A landscape with many peaks, sampled at points; each row gives a point and its height.
From any point a climber takes the steepest step (rise divided by distance) to one of its 5 nearest points. It stops when none of these is higher. Distance is the straight distance between rows; heights are no part of it.
botuz: [-17 0 -18 -11 13 12 -8 16 -5 -8 -9 -13 8 16 5 -20 10 -4 -6 1 -3 -10 -29 13 -4]  h=4.94
lib: [-12 6 -26 -7 27 -1 -6 1 0 14 -17 -12 4 16 1 -31 8 -3 -8 7 8 4 -11 4 -8]  h=5.26
pafa: [-15 -12 -16 -10 6 14 -8 26 -5 -19 -3 -19 9 12 11 -14 13 -3 -7 3 -9 -16 -38 17 1]  h=6.51
lutif: [8 8 8 -2 -21 -5 9 -10 -10 12 12 15 7 -14 -14 -3 10 -15 -3 -16 2 19 15 -15 -5]  h=4.18
Lar: [-12 -1 -18 -10 15 11 -14 13 -1 2 -10 -7 2 15 3 -28 8 -3 -6 7 3 -7 -16 13 -8]  h=4.90
dep: [17 25 4 -4 1 -7 5 -20 -14 22 3 18 5 -6 -19 -15 6 -13 -3 -21 5 33 26 -18 -3]  h=4.76
gek: [9 0 14 10 -27 -11 5 -10 -13 14 4 21 9 -14 -22 -2 4 -11 0 -12 -4 26 30 -19 5]  h=3.79
Rig: [-2 6 -33 -1 46 -13 6 -13 -7 23 -13 -19 -9 6 7 -28 5 1 -2 16 2 25 3 1 -1]  h=5.02
Fiso: [8 22 -4 -14 30 -13 14 -22 -8 16 1 -2 -5 -4 -10 -15 -5 -8 -1 -14 18 29 8 -14 -6]  h=4.71
febaf: [10 18 -1 -11 26 -6 10 -12 -6 4 1 -5 -2 0 -9 -15 -6 -7 5 -7 18 16 10 -9 -3]  h=5.25
Rogam: [1 5 19 5 -26 2 -12 -17 18 -7 13 8 -6 0 1 30 -10 19 -2 -3 -13 -22 -1 -6 2]  h=4.46
Mipu: [-23 -18 -10 -5 2 6 -7 25 -6 -20 -1 -19 5 11 18 12 8 11 -8 13 -16 -24 -37 19 6]  h=4.05
Luzi: [16 26 7 0 -7 -10 4 -20 -17 23 1 18 10 -9 -27 -16 5 -13 1 -19 7 39 32 -17 2]  h=4.68
laf: [-14 -22 8 5 -6 12 -18 5 7 -8 -16 0 -11 12 8 33 -3 17 -1 10 -14 -29 -12 18 1]  h=3.75
tur: [-17 -15 -15 -8 9 11 -2 32 -6 -24 -3 -20 10 13 21 -2 9 4 -1 10 -13 -24 -43 22 10]  h=3.48
livan: [7 6 3 0 -20 -4 10 -6 -7 8 14 14 5 -11 -8 -1 5 -11 -3 -14 0 15 9 -18 -3]  h=3.54
mifem: [-15 -26 -7 3 -7 11 -6 16 -3 -8 -6 -8 -4 2 6 11 8 3 -9 12 -10 -18 -17 20 1]  h=5.12
senen: [-10 -19 11 10 -11 8 -10 6 17 -7 -13 2 -6 11 9 30 -8 16 1 7 -6 -28 -6 18 7]  h=1.92
vef: [10 9 7 5 -21 -7 6 -10 -14 15 5 21 7 -10 -18 -4 10 -16 1 -15 -1 29 22 -19 -2]  h=4.51
buba: [-17 -21 -14 -6 10 10 -6 33 -4 -31 -9 -20 13 13 30 12 9 15 -2 17 -23 -33 -41 26 10]  h=3.94
rafed: [2 -7 20 12 -16 3 -6 -2 21 -8 -4 4 -3 4 5 27 -13 20 2 2 -7 -24 -5 10 11]  h=4.55
tel: [5 6 -24 -2 47 -19 9 -12 -5 20 -12 -16 -11 1 3 -22 -3 -6 8 12 5 31 10 -4 2]  h=6.78
nuni: [-10 -28 4 5 -9 7 -6 12 7 -5 -12 -4 -10 6 7 25 0 10 -4 9 -12 -23 -9 17 0]  h=1.95
galev: [-24 -21 -4 -2 -3 9 -9 17 -5 -15 -3 -17 0 9 18 18 10 12 -11 17 -18 -26 -37 19 4]  h=4.07
vudu: [8 -2 6 4 -16 -8 12 7 1 -6 13 1 7 -14 1 2 -2 -6 3 -3 5 1 1 -8 -2]  h=4.34
Toz: [2 11 17 5 -29 10 -17 -15 16 -9 18 16 -6 3 -5 38 -10 18 4 -4 -16 -20 1 -7 3]  h=3.71
duvap: [-7 10 -21 -7 24 3 -7 -2 0 10 -16 -7 0 15 4 -29 4 -3 -5 9 8 4 0 3 -5]  h=4.96
pobok: [-7 -7 21 17 -14 16 -19 4 16 -14 -11 9 -5 11 4 38 -13 20 8 2 -4 -36 -4 19 3]  h=6.10
nufid: [7 -7 15 5 -32 -9 3 -12 -4 12 5 14 5 -13 -19 9 5 -9 2 -15 -9 19 23 -21 5]  h=3.32
veloz: [-6 6 -26 -2 35 -7 -1 -7 -2 20 -15 -12 -5 14 3 -28 4 -2 -5 9 6 9 -1 1 0]  h=4.97
todim: [-19 -15 -14 -9 3 13 -5 24 -11 -19 -4 -15 6 9 13 -4 10 0 -6 10 -14 -17 -38 18 3]  h=3.29
fime: [4 -6 11 2 -26 -6 7 -8 10 2 15 3 -1 -9 -1 23 -3 7 -3 -8 -10 -2 1 -16 4]  h=4.03
tas: [11 17 5 -2 -13 -5 5 -12 -20 19 6 21 6 -9 -17 -9 11 -17 -3 -19 6 30 25 -17 -1]  h=4.75
Madub: [9 10 -16 -4 44 -19 13 -16 -8 18 -8 -13 -15 -1 -1 -20 -6 -6 12 5 8 34 12 -8 2]  h=5.21
fiv: [1 -12 19 9 -18 -6 7 1 16 -7 2 -3 0 -8 6 14 -6 10 -1 2 -6 -13 -1 1 8]  h=5.75
Takob: [1 10 23 10 -25 9 -18 -12 18 -10 13 14 -3 3 -1 36 -15 20 3 -2 -12 -29 -1 -1 4]  h=4.88
zugek: [6 1 -6 1 6 2 3 15 0 -6 -4 -1 3 -2 4 -18 2 -5 9 8 10 0 7 9 -4]  h=6.84
kabe: [8 17 2 -7 17 -6 6 1 -5 -4 2 0 2 -2 -2 -21 -3 -10 7 -5 17 13 12 -6 -5]  h=5.97
lin: [3 12 -16 -3 39 -9 2 -8 -6 14 -11 -9 -7 6 1 -25 -2 -4 5 7 11 15 13 -7 2]  h=1.69
Ruzu: [6 8 3 -4 -16 -2 10 -5 -8 8 10 11 6 -14 -8 -3 8 -15 -4 -10 2 17 10 -14 -7]  h=4.20
vod: [-14 2 -22 -12 26 1 -5 10 -4 7 -15 -17 8 22 2 -26 7 -5 -7 5 6 -1 -27 7 -7]  h=6.91
zan: [9 -1 3 3 -3 0 8 6 -3 -10 6 0 4 -11 2 -13 -1 -8 9 2 9 3 7 1 -3]  h=6.89
Ran: [7 9 4 -1 -7 -1 13 1 -6 -4 18 3 1 -13 -4 -6 1 -10 1 -8 10 10 4 -12 -6]  h=6.16
tufab: [-7 -9 -15 -1 0 11 -8 18 0 -5 -7 -4 2 4 6 -19 9 -5 -4 10 1 -7 -5 19 -6]  h=6.99
Biko: [6 -2 8 -1 -26 -1 8 -7 -7 8 14 10 5 -13 -11 8 9 -11 -2 -14 -5 16 10 -18 -4]  h=3.39
Badud: [4 3 15 2 -28 3 -9 -16 15 -5 15 11 -4 -4 -8 30 -8 14 -1 -8 -16 -12 3 -13 3]  h=4.36
tofud: [0 -19 6 12 -15 1 7 14 4 -6 -8 1 -3 -3 8 9 -6 8 3 7 -4 -13 -1 13 5]  h=6.02
lil: [-7 -16 16 12 -11 8 -7 5 16 -8 -10 1 -8 10 5 27 -11 15 4 3 -5 -31 -4 15 9]  h=2.45
Merod: [5 -6 -9 -1 6 8 -5 14 1 -2 -9 -2 2 2 2 -21 5 -5 4 5 6 -1 6 13 -5]  h=6.26
Gos: [-19 -16 -12 -5 -1 11 -9 19 -7 -7 -2 -5 -1 5 6 -7 9 -1 -8 13 -6 -12 -17 19 -4]  h=5.01
zin: [9 18 4 -8 -6 -1 10 -7 -10 7 11 14 5 -12 -12 -7 7 -15 -7 -13 11 22 14 -17 -9]  h=6.94
fepeg: [-4 5 -19 -6 21 6 -8 5 -1 5 -16 -8 0 13 -1 -26 4 -4 -3 10 6 1 2 7 -6]  h=4.74
Rut: [-6 10 21 16 -23 13 -17 -3 17 -17 3 15 0 4 2 37 -17 20 4 3 -4 -33 -7 9 5]  h=5.49
fureg: [2 -19 -4 7 -6 5 1 17 2 -5 -4 -1 -1 -7 6 -3 0 0 2 9 -2 -11 -2 17 -3]  h=5.78
tuta: [2 -7 16 9 -22 -3 4 -6 18 -8 10 1 -1 -7 3 25 -11 16 2 -3 -6 -15 -5 -4 7]  h=5.40
funiz: [11 -3 2 4 -5 0 12 12 1 -8 5 0 2 -9 6 -11 -1 -4 8 3 7 2 3 0 0]  h=6.97
febor: [10 26 -1 -12 14 -5 8 -22 -13 15 3 8 -1 -3 -15 -13 1 -14 -7 -17 16 30 17 -14 -9]  h=4.66
Gaz: [7 2 6 -2 -15 -6 13 -3 -5 2 18 10 4 -14 -2 -2 3 -11 -3 -12 4 12 7 -15 -5]  h=3.95
laka: [3 -8 12 2 -31 -3 -4 -15 14 0 10 14 -5 -3 -12 28 -5 8 -2 -13 -19 1 12 -19 5]  h=3.62
defu: [9 18 3 -10 6 -4 8 -10 -7 3 9 8 2 -9 -8 -11 0 -16 -1 -10 13 19 9 -14 -10]  h=5.47
lukik: [-11 15 22 22 -30 14 -26 2 14 -19 8 20 3 4 3 38 -16 20 6 1 -5 -41 -9 5 4]  h=5.03
tukir: [18 19 14 5 -13 -12 -3 -16 -22 16 3 19 13 -12 -24 -17 8 -11 4 -12 7 38 36 -18 7]  h=4.00
Tiden: [10 13 -7 -7 43 -21 14 -17 -9 14 -2 -13 -8 -1 -6 -16 -7 -8 5 -3 15 30 10 -14 1]  h=4.06
Biba: [9 4 2 2 -5 -3 13 5 1 -9 12 0 4 -13 3 -10 1 -9 3 -2 9 8 5 -5 -1]  h=6.83
rone: [9 3 -3 -3 16 1 1 8 -1 -1 -5 -5 2 -1 0 -20 -3 -6 8 0 12 6 11 0 -1]  h=6.44
vidu: [11 12 3 -7 5 -1 8 0 -3 -8 10 1 5 -7 -1 -14 -2 -11 7 -4 16 10 9 -7 -4]  h=6.61
vig: [0 3 -32 0 46 -21 9 -14 -9 24 -8 -18 -7 -2 8 -30 5 -3 3 15 -3 33 0 5 1]  h=5.54
bona: [7 25 -1 -13 21 -9 10 -22 -9 15 2 2 -2 -3 -12 -12 -4 -14 -5 -16 17 27 13 -15 -8]  h=5.13
Tuzu: [-9 -20 -11 3 -8 13 -4 22 -2 -2 -4 -2 -2 5 7 -2 8 -2 -3 12 -7 -12 -7 20 -3]  h=5.74
pumi: [-3 -16 15 7 -12 4 -4 7 15 -9 -8 0 -6 5 6 26 -7 17 2 6 -6 -24 0 11 6]  h=2.09
palel: [1 7 -25 -1 41 -12 1 -6 -2 20 -17 -14 -9 12 6 -26 2 -1 1 12 11 15 8 -1 2]  h=3.80
suson: [12 6 -23 -4 50 -20 11 -16 -12 19 -9 -17 -10 -5 5 -21 -7 -2 10 7 7 31 9 -3 4]  h=5.24
Dap: [2 0 19 13 -19 1 -9 -8 22 -14 6 7 1 -1 1 35 -16 21 -1 1 -10 -25 -6 3 5]  h=5.18
div: [4 -9 13 3 -30 -8 3 -12 1 8 10 16 1 -9 -18 19 1 -2 -2 -16 -15 10 15 -20 4]  h=3.25
saka: [8 26 4 -8 1 -2 4 -19 -14 17 7 14 3 -5 -17 -11 9 -15 -2 -17 11 30 22 -15 -6]  h=4.87
Fara: [9 9 -10 -7 31 -3 3 -1 0 2 -12 -4 -3 8 3 -26 -3 -6 7 6 11 12 11 -3 0]  h=0.25
Zub: [8 16 2 -7 0 0 9 -7 -7 -1 11 8 3 -10 -8 -8 1 -14 1 -9 13 16 7 -14 -9]  h=5.46
dati: [-23 -27 -5 0 -6 9 -9 14 -2 -7 -7 -8 -6 7 10 24 4 9 -9 13 -17 -25 -22 20 -4]  h=4.37
punag: [6 -15 10 8 -11 -4 9 8 7 -7 4 0 1 -8 8 8 -4 5 4 4 -1 -12 -3 3 5]  h=6.54
pes: [4 -6 11 -1 -23 -5 10 -5 5 5 16 7 1 -11 -4 15 0 -1 -2 -9 -6 5 4 -20 1]  h=1.37
mezu: [3 -17 12 13 -14 -1 3 7 11 -6 -1 -1 -3 -6 8 19 -6 10 3 4 -6 -14 0 5 6]  h=5.99
gep: [4 -8 13 4 -14 -4 10 0 9 -5 11 -2 2 -11 2 13 -4 3 -2 -2 -4 -6 0 -8 5]  h=4.73
karo: [-3 -9 20 15 -13 7 -11 1 22 -11 -9 4 -3 8 7 30 -13 22 3 2 -4 -28 -4 11 5]  h=4.82
num: [-22 -23 3 3 -8 15 -19 7 5 -9 -10 -5 -10 16 11 33 2 16 -8 13 -15 -35 -17 15 -5]  h=3.93
zuman: [-25 -20 -9 -8 -2 3 -10 22 -5 -22 -3 -24 6 15 22 19 9 12 -5 19 -17 -30 -40 21 9]  h=4.04
Sudo: [8 12 -8 -9 42 -13 7 -15 -4 7 -10 -13 -7 1 1 -19 -8 -4 11 1 17 23 11 -9 -1]  h=3.92
nav: [5 -3 12 2 -25 -1 -2 -12 18 -1 15 5 -2 -7 0 26 -6 14 -3 -9 -13 -9 -1 -13 3]  h=4.85
rara: [9 21 2 -12 16 -4 7 -14 -3 5 8 1 0 -5 -9 -16 -3 -15 2 -12 17 22 7 -13 -5]  h=5.76
Nuz: [13 19 3 -8 8 -2 8 -7 -5 2 10 0 1 -7 -9 -16 -2 -11 2 -10 17 13 5 -13 -6]  h=6.17
zol: [11 14 -4 -6 31 -6 4 -3 -2 1 -7 -8 -3 4 -3 -21 -6 -9 6 -1 16 17 16 -7 -1]  h=6.87
veb: [4 -10 -1 5 -4 4 7 17 2 -7 -2 -1 3 -5 5 -9 1 -3 7 8 3 -4 5 9 3]  h=5.64
zilu: [-2 15 20 13 -28 14 -21 -8 14 -13 15 17 2 4 -2 39 -13 22 4 -1 -9 -33 -1 0 2]  h=4.52
vora: [-16 -9 -14 -5 4 15 -9 20 -5 -4 -6 -9 2 9 1 -17 11 -8 -9 7 -3 -10 -24 18 -3]  h=4.22
vikeb: [-6 -27 -3 9 -12 4 2 15 3 -2 -9 0 -2 2 7 10 1 4 -1 10 -5 -16 -6 19 -1]  h=5.94
vapez: [-13 -7 -18 -7 8 10 -7 15 -4 0 -6 -6 1 9 4 -25 9 -6 -7 5 5 -6 -12 15 -5]  h=4.50

For each start below, name the point where the climber stops.
Mipu -> punag
laf -> punag
div -> punag
zuman -> punag
gek -> zin
nufid -> zin
febor -> funiz
